Each row is a point on a tangle of strands that fork, close into loops and nearly touch. The rows are in no order.
Points whose rows are less than 113 apart are linked; no others are. Some points are linked to none.
Z361: [  0  20   6  -2   7  14 -12   9 -32  19  16  37  17  25  -6 -22  47 -33
   6 -38 -23  21   3 -11  12 -27 -21  -3   1  28  -2   3  22 -39   5   7
 -10  13  10   5 -12 -24  27  33]
Z883: [-10  50  71  -5  15 -13 -17  14 -42  14   2  14  18 -20  33 -27  16  28
  35 -33  46  -2   5  46  -2  -2   4   3   4  10  36   9 -23 -19  14 -22
  31 -17  18  21  22  24 -24  -8]
Z164: [  4 -39 -21  -1  -9 -14   0  -8   6  -3 -10 -47  -2 -22   9  37 -66  36
  -8  46   1  21  -9   6  18  16  12  13 -13 -12  22   2   2  26   2 -18
  -5  -7  -4 -10 -11   9 -38 -24]
Z306: [ 14  -6  11 -16   2  28 -30  35  28   9  16 -18 -26  21   5 -15 -15  21
 -14  14  20  -7  -5 -23 -31  -6   9  20 -39 -44 -10  17 -26  -5 -11  17
   5  -3  17  -2  -8  48   5   6]
Z654: [-26   5  63  10  -8  10  11   2   5  18 -27  -6  13 -47  44  -6  -7  -6
   3  -6  27   3  -1  20  53  19 -28  13  13  11  -4 -33  14 -18   8  -8
  -2   2 -30  25   0  18  -7  -3]
Z219: [-27  27   8  -5  12  12  -6  20  45  18  -9 -35   3   1  -6  -8  -2  -6
  28 -22  -1 -18  20   6 -12 -21 -18   5  49 -38   1   5  -5  10   6  37
  -5 -25   5  -4 -35  32 -26  -6]
Z313: [ 45 -38  27   3  -9  -9 -15  15 -14  -9 -25  16  -6  22   4   9 -15  -5
 -20 -13   2   6 -22   4 -35  -2  44   1 -41   5  12  -9 -19  -4  11   3
  29 -11  17 -11  25 -14  46  14]
Z799: [ 10 -10  41  18   0 -17 -26  50 -21 -11   6  13   0   9  11 -45  33 -29
 -16 -36 -11  26   0   6 -38 -15 -23  22  -8  10 -21  16 -28 -15  10  26
   6 -23  46  -7  -9   6  38   1]
Z856: [ 34   3  -6   2  19  -3 -14   9 -40 -10   1  56  35  30  -8 -30  49 -51
   7 -48 -27  17   8  25 -16 -31   5 -12   6  25  16   6   3 -20  25  15
  -6  14  20 -22  16 -28  28  26]
Z88: [ -4 -27 -13  29 -21 -23  27 -18  -7 -16  25  24  -5 -21  -5 -17  29   1
 -22  -3  -7   3 -10  18  -2  25 -13  16   1  32 -35  -1  -8  -6  -2  -1
   3 -22  21 -16 -18  -7  10 -32]
Z929: [-26  -8   8   8  13  12  18   2  -3   9  27  21 -13 -24  -7 -24  40  15
  13  30  29 -28   5 -19 -18  60  -3   8 -35  24 -32  16 -16 -43 -10  -9
 -29   9 -30  15 -11 -23  42  -5]
Z579: [-18  10  -9 -23 -10  19   2 -54  27  19 -23   6  21  13   7  32  -4  45
  19 -62  38 -30  13  33  23  -3  14   7 -12 -31  54 -19 -20  11   2  -3
 -12  32 -27   8   1  29  -8 -12]
Z213: [ -7  27  21  -7  17  16  11  -9 -12 -21  26  28  25 -35  27 -24  35 -25
  23 -24  10 -23 -17  39 -25   1   9  -7  38   8 -14  14  -3 -25  10  -7
  21  -3   8  -8  12  16 -10 -10]
Z340: [-10  -2 -22   0 -11 -33   4   6  16   8  14 -14 -23  25 -38  -6  -2  53
   7  34  24 -16  20 -28  -8  25   6   9 -42 -16  18   4 -32  20  -8  -2
 -17   8 -13   4   7   3  -4 -22]
Z189: [-25  57  18  -9 -12 -13  -7 -20  -1  23  13 -21 -12  10  -4  16  -6  42
  24 -10  19 -14   1 -18  11 -26   5  -5  15  -4  36   6   5  21  -9 -16
  37 -16  -3  30   2   4 -32  -1]
Z14: [ 11   5 -14 -37   6  34   1 -35  24   3 -26  20  16  33   3  30 -16  13
   8 -38  30 -32  -4  21   4 -11  36 -14 -26 -32  48 -18  -7   7   2  -4
  -7  47 -35   2  32  18  -3  18]
Z888: [ 64 -63  10   7 -21  -1  -6  -8 -25 -20  -6  52  -8  11  11   3 -16  -9
 -68   9 -23   3 -30   7 -17   3  39   6 -51   7 -15 -13 -22  11   1  -9
  21   9  19 -10  29   6  27   9]
Z533: [ 14 -27 -42  -6  -1  -8 -37  19  16   7  -4 -64  -8  35 -23  28 -45  14
  13  13 -22  34 -11 -26 -21  -8   5   7   4 -18  16  31  -3  16  -5  17
   7 -24  34 -28 -34  -1  16   3]
Z567: [  7  66  23 -16  25   1 -25  36  -8 -19   6 -14   6  -1  20 -31  11 -31
  12 -16   5  21  11   5   0 -43 -34  -7  39 -13  -9  15   6  12  -6   0
  10   0  41  12   6  28 -36  15]
Z450: [-14  -9  45   8   6   0   8  32   8  26   8 -11 -27 -25   1  -2 -16  18
  16  24  -1 -16   1 -28 -45  25  19   0  11  -4 -18  12 -12 -19  -1   5
  37 -57  -2  13  -5  -5  13  -8]
Z855: [ -2  10  17   2   1  23 -27  31 -23  43  14   5   1  17   2 -11  -2  -4
  -5 -10 -24  39   4 -28  25 -31 -26  13   9  -6  -6  12  18 -16   2   8
   5 -13  25  11 -39  13  -3  20]
Z94: [ 13 -12 -35  -4  38  19  19  -6  -4 -48   6  18  18 -29   1 -11  10 -48
   1  43 -27 -22   0  20 -39  13  18 -20  15   5 -26  16  14  -1   6  -8
 -26  24 -18 -28  25 -18 -10   6]
Z474: [  5  32  16   0  28  13  -5  34  13 -12  -1  -9  14 -20   9 -26  -2 -38
  16   2 -22  -8  20  20 -17 -32  -7  -5  66 -32 -14  12   3  23  17  21
   3 -24  24 -13 -16  35 -48   5]
Z972: [-24 -20  -8  19  -3  -6  17  -9 -12  36   6  11  30 -15  -8   3  17   2
  19 -30 -22  11  21  22  29  11 -10  18  26  17   3   3  13 -17  26   8
 -23 -21   2 -21 -43 -15   2 -18]
Z355: [ -1  -2  25   0  -8 -13   1  15 -42  31   9  25 -11  10  -8   1  12  24
   7  23   6   3   1 -50  -4  29  25  -3 -48  31   7   3  -2 -33   9 -29
  10   3 -18  20  17 -44  42  19]
Z821: [ 20 -27  15  13  -4 -16   0  -4 -54  -9  11  24  27 -27  24   1  -6   1
  -3  -1 -12  21 -15  27   3   7  20   9  -5  30  11  10   7 -21  22 -25
  14 -13  17 -13   8  -6  -6 -11]
Z50: [-33   3 -23  -1  -4  -8  16 -25  10  11 -14 -10  13  -5 -12   3  -1  14
   9  21  11  -8  30  -1  50  16 -12   2 -12  -6  25  -7   6  14   4  -5
 -57  46 -53   6   4  -6 -22 -12]
Z465: [-16 -13 -23  10 -36 -19  19 -34   7  23   0  13 -14  23 -33  26  11  42
  -6 -23   5 -12   1 -15  27  17   6   6 -16   7   8 -19  -4   6  -8  -5
   8  -6 -10   4 -12 -27  22 -20]
Z427: [-24  19   3 -21  16  -1 -23   9  19  25 -15 -35  15  25   0  -2   1  41
  41 -27  40 -10  26   3 -13   6   4  14 -33 -27  52   9 -25 -10  14   9
 -33  22 -16  -3  -1  27   6   2]
Z476: [ 32 -22   2   7 -18   1  12  -4  -2 -24  -6  47 -22  -1  -4  -6   6 -16
 -45  21 -10 -10 -13  -3   4   3  12  -8 -24   1 -21 -29   1  20  -9  -5
  17   5  -3   5  28  -6   0  -1]
Z303: [  8  26  -1 -28  20  55   1  -2  13 -25  32  19  -4 -11  24 -20  23 -23
 -13  18  17 -26 -19   1  -9  -4  -1  -2 -10 -16 -31  11   2 -16 -16  -9
 -14  42 -11   3  16  36 -11  15]
Z372: [ -5  -9  25  10 -17  -3 -18   6 -12  43 -49 -22  13  14  15  28 -31  -1
  -5 -43 -12  43   0   0  54 -27 -27  10   9   0  29 -30  26  -4   9   9
   5  -7   0  13 -26   4  -2  15]
Z708: [ 14  19 -12  -7  -1 -31  -3 -35 -12 -43 -30 -32  15  -9  13  30  -4 -28
  15 -35  15  12 -34  26  -3 -17   2 -18  30  34  23  -6  18   6  -8 -16
  24  11  13  -3  26 -32  -5  12]
Z63: [ 18 -22  27  -1 -23   3  12 -18 -32  23   4  57 -14  19  -8   9  14  34
 -25   3  17  -3 -12 -37  25  29  29   4 -68  27   0 -24  -8 -30  -2 -31
  15  25 -21  23   7 -32  46  15]
Z245: [ 20  14   3 -10  23   6  -9  -2 -19 -32   6  20  34   2  14 -19  35 -36
  25 -42  -4  -7 -22  35 -47 -10  23 -10  19  16   7  20  -6 -25  19   0
  13   3  21 -22  26 -10  23  12]
Z38: [ 11  27   2   1  11 -22   5  -1 -37  -8  -5  35  19   1  -6  -6  12 -20
  19  -5 -24  -5  14  23   0 -24  12 -26  33   9  24  -8  14  15  29  -7
  23 -11  -2  -2  30 -15 -34   2]
Z124: [-22 -10  -4  -2 -23  -8   1 -23  25  -7 -27 -71  -8 -15  18  41 -33  10
   5   2  21  22 -34 -14  36  17 -21  10   2  11   7 -12  16   1 -26 -11
  -9  21 -22  10 -12  -7   6  -7]
Z494: [-15  19  37   7  -6 -14   9  12 -23  28  -9  27  -7 -14   0  -9  10  12
   7  16   0 -13  20 -14  29  11   1  -8  -6  11  12 -19  10  -5  14 -18
   8  -7 -25  25  23 -14 -13  -1]
Z162: [-10  25  20   6  -7 -34   5 -19   9 -38 -34 -49  -5 -32  25  19   2 -34
  23 -31  33   6 -46  14  -3   8 -22  -9  37  49  -5 -11  16  -9 -16 -10
  31  -7   3  13  16 -31  18   4]
Z737: [ 36  35  10 -11   5   7 -24  38  17 -22  -7   7 -31  53  -4 -19  -3 -54
 -31  -8  -5  17  17 -12  -3 -53 -14 -26 -13 -16 -22 -13   7  17 -24  33
   1   7  25  22  39  12  13  35]
Z595: [-26  55 -11 -20  -3  24  14 -27 -19   2  72   6   1 -16  14  -4  30  19
  17  14  13  -3 -25 -31   6  11 -16  -5   8  27 -24  30  17 -24 -20 -43
  15  10  -4  17  -8   0 -20  -2]
Z616: [ 17   2 -38  14   3 -25  22   2   0 -41  15  28 -22  -1 -26 -15   0   1
 -25  58 -30  -5  16  -7 -23   0  -2 -26   3   3 -10 -11   0  50   2 -14
  12 -13  12  -5  23 -14 -39 -14]
Z694: [ 19 -17 -10   1 -20  -8  12 -12   3   0 -16  33 -21  14 -11   4  -7  18
 -37  10  10 -10   6  -5  32   2  -2   2 -39 -17   7 -32 -10  24  -8  -1
 -11  30 -20  10  25   9 -10  -4]
Z618: [ 22 -20  20  15   5 -14   1  26 -37  18 -16  48  10  -4  -7  -6  -4 -12
   2  10 -31 -15  21  21 -14 -10  32 -16   7  -4  21  -7  -2  12  39  10
  20 -32   1 -10  17 -12 -11  -2]
Z23: [ 37 -28 -46  14   4  -7  -8  32 -13  10  -1  21 -24  45 -52   4 -13 -11
 -15  57 -49   8  18 -31 -23 -17  13 -25 -22   1  -5   3   6  32   4  15
  -5 -13   8 -12  -4 -42  14  18]
Z495: [ 16  24  -7 -11  -5  38 -20  21  36  11  -2   3 -24  56 -24   0   1 -51
 -13 -13 -28  -2  20 -27   9 -57 -10 -26  14 -19 -22  -7  24  14 -16  46
   5 -18  11  14  -9   0  18  37]
Z500: [ -7 -11  31   0   1  27   7   9  26 -10 -24  -9  -1 -34  34   3  -4 -32
  -2  -4  10 -10 -21  10  10  14  -9   7  15  -5 -25 -19  12 -19  -4  10
  -1   1 -17   1  -5  14   8   3]
Z48: [  1  27 -15 -11 -15   4  15 -39 -15 -22  45  15  -1  -3  12   6  25   6
  -5 -20  13   0 -35  -7   0  -5  -1  -6   6  25 -13   8  13 -13 -17 -30
  32  12  14   6   2  -1  -4  -5]
Z106: [ -5  31  57   2 -12 -32  -2  12 -23  30 -20  25  -9   9  -3 -12  17  25
  11  -6  21  -5  17 -25  13  17  13  -7 -35  28  23 -25 -10 -17   8 -25
  19   8 -21  31  34 -29  33  21]
Z186: [-28  20  25  -6 -10 -11  -4 -19  32  -3 -32 -82 -11 -27  24  32 -19   1
  26 -25  41   8 -39  -9   6  13 -26  10  29  23   1   2  11 -11 -26  -4
  19 -13  -2  18 -15  -8  17   5]
Z207: [ 16   4  22  15 -19   0  -7  13 -29  14   6  14  -5   5  10  -6 -12  -6
 -27 -22 -31  43  -9  -8  31 -39 -25   7  26   4 -12 -11  23  12  -7   2
  32 -26  41  11 -26  21 -24   3]
Z250: [ 32 -49 -12  14  -6  -8 -18   9 -37   2   0   4  17  -4  12   3 -16  -9
 -21   6 -40  40 -11   6   2  -6   9  17  -7  12  -5  10  10  -1  15  -4
  -3  -8  30 -26 -22  -3   8   0]
Z395: [ 24   7  43 -10  -5   9 -19  43  16  -4   9  13 -41  24   0 -28  -1  -5
 -22   9  16 -18  -4 -16 -54 -14  27   3 -32 -22 -15   3 -35   5  -4  18
  38 -22  26  11  21  26  19   7]
Z957: [-27 -20  -8   1 -11 -24   8 -28   1  10 -33 -71  12 -22  11  49 -50  26
  20  17  10  17  -7   6  38  20   1   9  13  11  32  -1  17   7   4 -19
 -13  -8 -29   2 -11 -19 -22 -18]
Z921: [ 33  10  17  -4  -5   6  -8  40  31 -24  -6   4 -45  33 -16 -22   4 -45
 -27  16  -2  -8   1 -29 -36 -20   9 -18 -17  -2 -37  -7  -8   9 -20  33
  18 -17  16  13  32  -9  32  27]
Z377: [ 29 -20  33  13  10  -6 -46  63 -35   6 -29   8  16  26  20 -29  -9 -22
 -23 -26 -19  49  10   7 -18 -31 -17  13 -18 -10   7   4 -16  -6  23  24
   0  -9  43  -8  -3  19  16  18]
Z816: [ -5  -3 -53 -12 -21 -31  12 -43  46 -42 -11 -38  -9  26 -15  24  -7  16
  -5 -36  36  -8 -15   7  -5   6 -11   8 -15 -12  15  -7 -20  27 -27  14
 -17  40  -5  -8  11   6  10 -18]
Z80: [ 18 -37  -9   3  -3  39  -7  10  19  34 -17  13  -9  21 -15  19 -19 -18
 -10  -5 -39 -15   2  -3  -9 -20  21  -2  11 -31  -6 -13  13   9   7  38
  10 -27  -6 -16 -28   7  17  10]
Z978: [  7  -6 -26 -12  37  35   8  -2   5 -42   4 -12  15 -42  24   6 -23 -40
  -4  60 -26  -1   4   7  -5   2   7 -12  25 -12 -23   6  25  11   3 -24
 -27  22 -14 -24   6   1 -38  10]
Z139: [ 17  21  13  -6  -6  -8 -38  41   5  20  -7 -14 -18  61  -6 -15  -3  11
 -17 -30  13  31  14 -25   0 -41 -23   3 -31 -24  15  -5 -15   4 -11  31
   9   5  26  19   1  27  13  23]
Z692: [ 23 -12  11  -2  24 -13 -26  23 -44 -24  -8 -19  31 -27  31 -11 -10 -16
  16   8   0  28 -16  31 -32   5  14  10   0   5  14  34 -10 -14  25 -16
 -10   3  30 -27  14   1   0   4]
Z798: [-37  13 -13 -19  -5  13  11 -43  20  13   1  -9  13   3   7  16   7  37
  21 -17  43 -29   7   1  25  28   8   6 -27  -8  28  -3  -4  -9  -5 -15
 -38  50 -47   6   2  10   9 -10]
Z375: [  2 -52  -7   6   2  53   3  -6  11  47   1  34  -5   7 -17  10   4   9
 -10  -7 -25 -26   4   3  -5   8  27  19 -13 -20 -21  -2  -3 -22   9  23
 -11 -21  -4 -16 -47   3  32  -2]
Z951: [-27  24 -25  17 -10 -57  16 -12  20 -16   2 -16   8  14 -28 -25  41   9
  12 -36  19   5  26  17  18  -4 -47  12  10  -1   9  -9 -20  19  -4  20
 -32  14   9  -7  -8   6  -7 -28]
Z19: [ -3 -40 -17   8  18  13  28 -16  -1 -19  -6  19  26 -39   3  -2  12 -25
   2   9  -9 -25   1  29 -12  36  16  -1   7  17 -24   1   8 -27  15   1
 -29   8 -27 -23   4 -19  14 -10]
Z615: [-31  32 -38  -6  -5  15  16 -34 -27  16  62  19  -3   3 -29   6  22  38
  11  36 -15  -6  -8 -41   2  19  -4 -17   3  32 -11  30  20 -11 -13 -40
   5  -3 -17  18 -11 -39 -20  -7]
Z129: [-17  23  -1 -14  16  20  19  -5   3  -8  11 -21   4 -39  23  13 -14 -14
  18  37  -8  -8  -7 -14   4  10  -3 -12  38  -1 -13  13  27  -2  -2 -21
  -1   1 -27   7   5  -8 -35   6]
Z793: [ -4  20   3  -2  20 -24 -21  27  -5  -4  -7 -16  23   9   5 -26  11  10
  19 -13  22   5  28  27 -14  -4 -14  11 -10 -26  30   9 -25   2  22  13
 -30  15  10 -13   8  29 -19  -4]
Z927: [-24  -5  32  11 -10  -9  17  20  31  33 -11 -13 -32 -18 -10   5 -20  36
  10  22  13 -30  19  -9  -8  21  10   2   6 -23  -3 -16 -14  13   3  15
  25 -48 -15  14  -6  16 -10 -24]
Z381: [  5  -1 -32  10  14 -26  20   3  -3 -24  12  -8   7 -13 -17  -1 -17   3
   8  35 -31  -6  18  11 -30   1  10 -15  38   1   2  17   0  30  18  -6
   9 -33  14 -21   1 -17 -41 -15]
Z8: [ 14 -32  15   6 -11  10 -15 -11   4  14 -55  -7  21  15  22  29 -19 -18
  -3 -77 -10  29 -20  26  20 -21  -8  11   9   1  25 -31  13 -12  10  21
  10  -8  12  -8 -15  -1  28  17]
Z968: [ 21  -2 -45 -14  -3 -31 -22  -7  19 -34 -20 -54  -6  45  -8  23 -27   2
 -12 -23  18  32  -6  -5  -8 -18  -8  -1 -23 -12  26  -1 -17  23 -25  17
 -17  40  16  -5  10   6  16   8]
Z83: [-20  25  11 -14  16  19  13  -1   8 -12  27  -1   6 -25  20 -15  25  -4
  21  13  36 -27 -13  -6 -19  36   0  -3  -6  12 -20  16  -7 -33  -9 -15
 -12  23 -30   3  13   3  12   5]
Z520: [-32  23   0 -15  15   1 -10   0  54  10 -33 -51  10  11  -4   3  -4   7
  43 -32  28 -34  21  20 -25  -4  -3   5  20 -41  33   2 -19  12  10  32
 -17  -4 -19 -11  -7  25  -5  -4]
Z220: [  6  12 -33   2   1 -37  -1 -18 -16 -20   4  10  27  17  -6 -16  19  13
   3 -36  19   5  19  36  11  -7 -13   8 -10  -8  34   0 -20  13   8   3
 -28  33  12 -20  14  19 -22 -17]
Z572: [-16   1   9  23  11  -1  37  15  17 -10  12  18  -7 -49  -5 -31  14 -23
 -13  55  -9 -17  32  11  26  17 -29  -3  25   1 -40 -12   3  12   6   3
 -26  -8 -17   3  -6   5 -46 -15]
Z249: [  3  24 -46 -22   8  60 -10 -21  24  -3  29   9  -2  43 -21  11  16 -44
  -9 -18 -32  -6  -1 -19   9 -52  -2 -21  20 -18 -21  17  29   7 -25  24
 -11  17   4   4 -24   1   3  30]
Z730: [ 25 -34   7   0   4  34 -13  17  -4  -2   1  -8  -1 -20  26   9 -33 -28
 -18  24 -36  23 -26 -11 -12 -10  10  11  11  -4 -27  11  22 -10  -2  -5
  10 -18  20 -16 -20  10   6  13]
Z199: [ 18  10  -1   8  -7   0   5  -5 -25 -16  24  35   3 -10  15 -13  10 -10
 -35  -9 -26  19   3  16  28 -31 -25   4  19  -4 -19 -11   8  20  -9  -8
  11   1  28   0  -1  36 -40  -8]
Z885: [  4 -49   5  11  -7  18   8  -9  29 -29   5 -20  -6 -33  21   9  -4 -24
 -13   5  -5 -11 -44   3 -44  33  11  15   8  11 -49  12  -3 -23 -15   8
  17 -25  11 -21 -16  -3  46 -13]
Z160: [ 19  41  26 -12  12  17 -15  21  -1 -29  23  17  -4   9  21 -37  28 -41
 -14 -32  13   9 -13   7 -21 -30 -18  -3   9  -1 -28  12  -3 -16 -16  12
  18   4  35   8  17  28   7  19]
Z237: [ -9  36  10 -10  10 -29 -11   2 -17   8   9 -32   2  -7   3   5 -15  43
  35   7  32 -11   5  12 -18  -3  14   1   6  -2  38  22 -12   8  10 -16
  24 -24  11   6  10   6 -39 -16]
Z853: [-26 -41  37  13  -2  22  21   4  18  13  10 -10 -16 -50  15  19 -13  15
   8   8   0 -22 -17  -4 -41  49  25   7  15   6 -40   4 -10 -34  -5   3
  32 -59  -5  -3 -30  -2  39 -22]
Z351: [ 31 -18  30  18  -5 -20 -25  56  -6  -8 -31  -2 -20   5   5 -21 -23 -27
 -33  10 -16  35   6  -7   4 -25 -15   6 -10 -10  -7 -20  -1  21   5  22
   7 -16  28   8   9  14   0  13]
Z203: [-44  27 -22   1 -26 -19  24 -59  -1  16  10   3   8   4 -22  31  15  41
  24 -23   3 -24   8  -8  26  13   9 -14  16  19  20  -6   6   7   2 -22
  12  -5 -31  14  -1 -29  -3 -24]
Z486: [ -1   8 -48 -15 -15 -25   2 -18  28 -20  10 -23 -20  49 -33  10   5  38
   0  -4  45 -17   0 -20 -22  11  11   2 -44 -20  24   8 -37  22 -27   5
 -14  42 -10   2  18   6  15 -13]
Z172: [  4  -3 -18  -8  -6 -16 -36  26  18  14 -19 -64 -19  44 -17  23 -40  21
   6  10   6  34   3 -35   4 -16  -7   6 -20 -22  29  10  -3  17 -14  16
 -10   9   5   5 -13   1  16  13]
Z718: [-17 -40   2  15  16  12  -2  26  13  43  -2 -14  -1  -7 -19   0   0   8
  18  17 -17  -5  16 -20 -16  25   9  16  -3  -7 -12  17  -5 -30  12  22
 -29 -28 -11 -15 -36 -13  36   2]
Z775: [ -7  38  27 -16  25  -5  -7   8 -11  -4  -9 -38   8 -40  27   5 -15  -5
  40  13  25  -8 -13   9 -18   7  -1  -6  33   1  13  22   9  -6   1 -16
  14 -15   3   8  15   1 -29   5]
Z846: [ 26 -17  -9  -5   7 -17  12 -25  12 -54 -53   2  17  -5  16   7  -8 -26
  -4 -30  27  -7 -17  50   1   9   8  -7  -4  -1  24 -28 -10  12  -1   2
 -16  50 -17 -15  55   1   6   2]
Z422: [-12 -39 -23  27 -13   8  34 -16  29 -19  30  -7 -22 -30 -13  -1  10   0
 -19  25 -18  -8 -34  -8 -28  42 -10   9  17  30 -63  11   3  -9 -23  -1
  15 -36  14 -17 -29 -19  21 -24]
Z442: [-19  26   6  -4  -5  31 -17   1  -8  46  14  10  18  35   1  -9  33 -10
   2 -62 -11  32  -2 -21  38 -30 -40  15  -1   9  -6   0  17 -39  -9  15
 -13  11  18  13 -41   7  27  28]
Z849: [  4 -27  21   7 -24 -11   5   1  19   6 -14 -22 -31 -25  10  18 -46  43
 -22  31  21  -1 -12  -5  13  19   6  15 -23 -13  -1 -23 -11  24 -10 -10
  29 -24   2  13   1  24 -22 -25]
Z745: [  8  22 -46 -27  21  63  -4 -28  12 -31  47  15  -3   4   5  -1  11 -29
 -19  27 -19  -7 -13 -18  -4 -32   1 -15   7 -12 -33  20  22  13 -27 -12
 -15  32   5  -5 -10  15 -25  17]
Z735: [  5 -26 -41  -1 -10  -9  15 -21  -4  -2  -1  16  -3   0 -16  13 -21  23
 -20  44  -5  -6  21   6  37  13   4   0 -26 -15  19 -15   3  36   7 -13
 -34  29 -29  -5   7  -1 -38 -19]
Z837: [  1 -48 -36   2  11   6 -26  32  19  16   8 -42   0  11 -26   0 -18  -2
  13  27 -32  25  -8 -26 -33  16   4  22   4  -8 -16  39  -5 -14   0  22
 -21 -26  22 -38 -45 -11  38   3]
Z639: [ 21 -15 -29   6 -22 -11  17 -41   2 -43  24  14  -4  -3   1   1  24  -8
 -31 -26   2   1 -38  10 -16   9   0   4   0  26 -31  -3   1  -5 -18 -11
  20   6  21 -16   3  -4  22 -10]
Z845: [-38  35 -52   0 -16 -24   1 -35   9  -3  30 -27   8  34 -32   0  21  23
   7 -16   5  16  18 -15  29 -20 -36   7  14  -7  18  15 -10  29 -23   4
 -36  32   3   1 -24   0 -21 -18]
Z844: [  7 -15  17  -3  -2  21   1 -23   7  -4 -31  12  23 -15  30  17   0 -15
   8 -49   6  -4 -20  35  15   0   8   2  11  -1  15 -25  12 -18  13   3
   7  14 -13  -5   3   9  11   4]
Z784: [ 13   6 -11  21   2 -43  24  -4 -35 -22   9  29  18 -22 -12 -11  -2  -5
   5  17 -33  -2  28  40   0 -10  11 -17  44  18  12  -3   5  35  30 -16
  26 -40  22 -15  17 -17 -55 -28]
Z390: [-25  23  26  16   0 -20  13  27  -8  15   2   4 -11 -29  -7 -35  20  -4
  -3  45   4   3  32 -16  41  17 -40   3   3  15 -19 -11  10   0   3  -9
 -29   7 -24  24   4  -5 -26  -1]
Z561: [  6 -44  -5   9 -43  -3  17 -29 -18  28  11  37 -25  12 -23  26   2  64
 -28  -1  13   4  -9 -23  30  44  20  16 -62  16  -7 -21 -16 -11 -13 -27
  12  -1   0  11 -17 -21  41 -20]
Z881: [-29  16  14  -7 -15   2  27 -52 -26  30  -2  27  25 -22  10  36  -1  36
  21 -15  10 -23  10   9  46  20  27 -20  12  29  24 -14  28 -13  15 -45
  26  -1 -47  22  11 -23 -11 -14]
Z605: [ 12  26  19   6   1  -2 -21  36   9  -7  14  15  -6  35  -6 -50  44 -25
 -17 -52   7   7  14   8 -30 -38 -31   9   1 -17 -18   4 -26  -7  -5  42
   7 -12  49   0  -2  36  15  10]
Z738: [-45  24  45  14  -8 -21  25 -17 -14  31 -21  17  17 -38  12   3  14  14
  32 -12  12 -16  27   9  36  35   2 -17  10  39   5 -21  14 -27  19 -27
   9  -6 -45  24  16 -30  20  -6]
Z248: [ 27 -32 -23  14  12   3   3  16 -32  19 -15  37   2  12 -21  20 -20 -16
   0  42 -54  -7  20  -7 -20 -11  35 -23   7  -1   7  -1  18  13  31   6
   7 -22 -16 -19   6 -38  -5  12]
Z749: [-23  39  36  -3   8  -9   5  -6 -19   8  27  33  33 -18  20 -35  51  12
  30 -48  23 -15  16  41   6   2  -9   3  18   9  15   6 -16 -25  21  -9
   5  -3  11   3   4  22  -8 -19]
Z368: [  8  12 -37  10   1 -20   2  19 -10   0  16  19 -30  34 -47  -4  -7   7
 -12  62 -37   5  30 -34   2 -19  -5 -31   0  -1   4  -8  10  55  -1   0
   5  -5   2   6   6 -33 -31   3]
Z44: [ -3  -5 -19   8  18  -6  19   0   8 -32  24   9  17 -39   4 -25  -6  -7
 -17  43 -12  -5  28  37  11   4 -15   6  21  -7 -19   4  -5  29  13 -10
 -33   5  10 -20  -9  27 -59 -30]
Z622: [  3  -8  -7  -9 -12   3 -19  19  23  26  10  -9 -32  32 -17  -5 -19  46
 -21  22  19  -2  13 -28  12  -2  -5  18 -49 -49  10  -4 -28  20 -18  13
  -9  11   2   6 -13  42  -6  -7]
Z335: [-21  14  30   4  -8  -5  -2  -9   2  18 -40 -14  19 -15  33  11 -14   0
   1 -33  15  19   7  22  64 -16 -35   9  16  -5  27 -31  18   1   1  -3
 -13  22 -19  23  -2  23 -30   0]
Z877: [-32 -29  20  22  21   9  12  31  14  44  -4   6 -25 -15 -35 -24  31   9
   9  32  -1 -23  24 -29 -16  40  -6  11 -16  10 -40   5 -12 -36  -4  28
 -36 -19 -26  13 -31 -26  49   5]
Z194: [  0  29  -1 -15 -17 -10 -30  17  27   5   4 -47 -42  45 -10  12 -25  15
 -11   0  10  31  -4 -47  12 -36 -18  -7 -11 -16   4   3  -2  23 -39  11
  22  -1  19  31  -3  14   0  17]
Z825: [-56   2 -39  -2   1  31  23 -36   0  41  46  -7  -4  -9 -34  24 -12  44
  10  61 -15 -10   2 -46  21  36  -2  -8   7   9 -13  32  15 -13 -15 -28
 -19   0 -40  17 -21 -38 -17  -8]
Z326: [ 14 -38  -7  10   6 -15   8  -3  -2 -42 -23   6  25 -21  16 -14  11 -26
   0 -18  14  -6 -14  44 -17  27   3  10  -8  12   1  -6 -18 -11  13   8
 -29  23  -4 -29  22  -4  27 -14]
Z305: [-32  27 -10 -10 -12 -10  -4 -13   8  15  21 -36  -2  14  -3   7   4  30
  18  -7  16  12  -3 -23  20  -4 -19  10   4  -3  13  14   2   3 -13  -7
  -6  11   1  13 -18   6  -8  -5]
Z874: [ 10   5  -7   4   1 -18  -6   5 -17 -28  25 -13   8 -22  20 -18 -13  13
 -18  16   0  25   2  20   6  -8 -19  14   3  -8  -8  10  -5  16  -2 -15
  -7   9  34 -11  -2  39 -46 -20]
Z899: [ 24 -50  -9   5  19  44  -8  26  16   1  -9  -2 -13 -13  -2   3 -18 -53
 -24  52 -48   3 -15 -22 -24   2  12   1   3  -4 -44  12  20 -15  -5  17
 -14 -12  -3 -15 -16 -20  35  28]
Z180: [ 19 -66 -15  11  20  30  10   2 -10   1 -10  31   3 -25  -9   6   4 -33
 -13  38 -38 -20  -9  -1 -31  24  29  -6 -10  11 -31   9  10 -28  13  11
 -24  -3 -26 -19  -5 -34  33  12]
Z768: [ 22 -17   8 -16   3   9  -8   0   4   8 -24  13   6  19   0  15 -15  20
   8 -20  16 -23  -1  19 -24   0  44   2 -32 -23  37 -11 -23   1  18   7
   8   5  -8 -11  21  13  15   6]
Z871: [-46  18 -28 -13   8  41  29 -35  25   8  23 -10  -6 -11 -13  20  -2  -2
   8  42 -14 -29   2 -34   7  17  -1 -25  31  -1 -19  17  26  -2 -16 -15
  -9   7 -53  20  -6 -25 -20   6]
Z352: [ 36   0 -20 -15  17 -12  -4 -28 -25 -52 -41   4  28  -6  14  24 -18 -30
   4  -9   4   4 -26  49   5 -14  29 -31  17  10  37 -14  15  20   8 -22
   6  39  -4 -13  55 -17 -22   9]

A piece is two or more points that can be reached from each other along the links. Count, over all rows, the pieces, the separate loops (a circle has one, a figure eight two, a Y none), the forks (points with three links) and the tips (points with one).
pieces -> 6
loops -> 6
forks -> 5
tips -> 5

A fork is a point with three links, a tip a point with one. Leave the first point through the second and follow the links. Name the first fork or tip that comes.
Z520; Z427 -> Z129
Z305; Z845 -> Z351
Z48; Z639 -> Z19
Z929; Z83 -> Z172
Z622; Z306 -> Z718
Z883; Z749 -> Z494

A tip is a point with one link. Name the tips that can be reached along the links from each point below, in the order of the rows.
Z622 -> Z80, Z139
Z853 -> Z692, Z351
Z44 -> Z883

Name the points in between on the shortest way along the links from the first point to the second, in order.
Z219; Z94 -> Z520 Z427 Z793 Z220 Z951 Z845 Z305 Z189 Z237 Z775 Z129 Z978
Z88; Z846 -> Z639 Z48 Z595 Z615 Z825 Z871 Z129 Z978 Z94 Z19 Z326
Z44; Z883 -> Z874 Z199 Z207 Z855 Z442 Z361 Z856 Z245 Z213 Z749
Z250; Z162 -> Z730 Z899 Z180 Z19 Z326 Z846 Z352 Z708
Z745; Z194 -> Z303 Z83 Z929 Z877 Z718 Z837 Z533 Z172
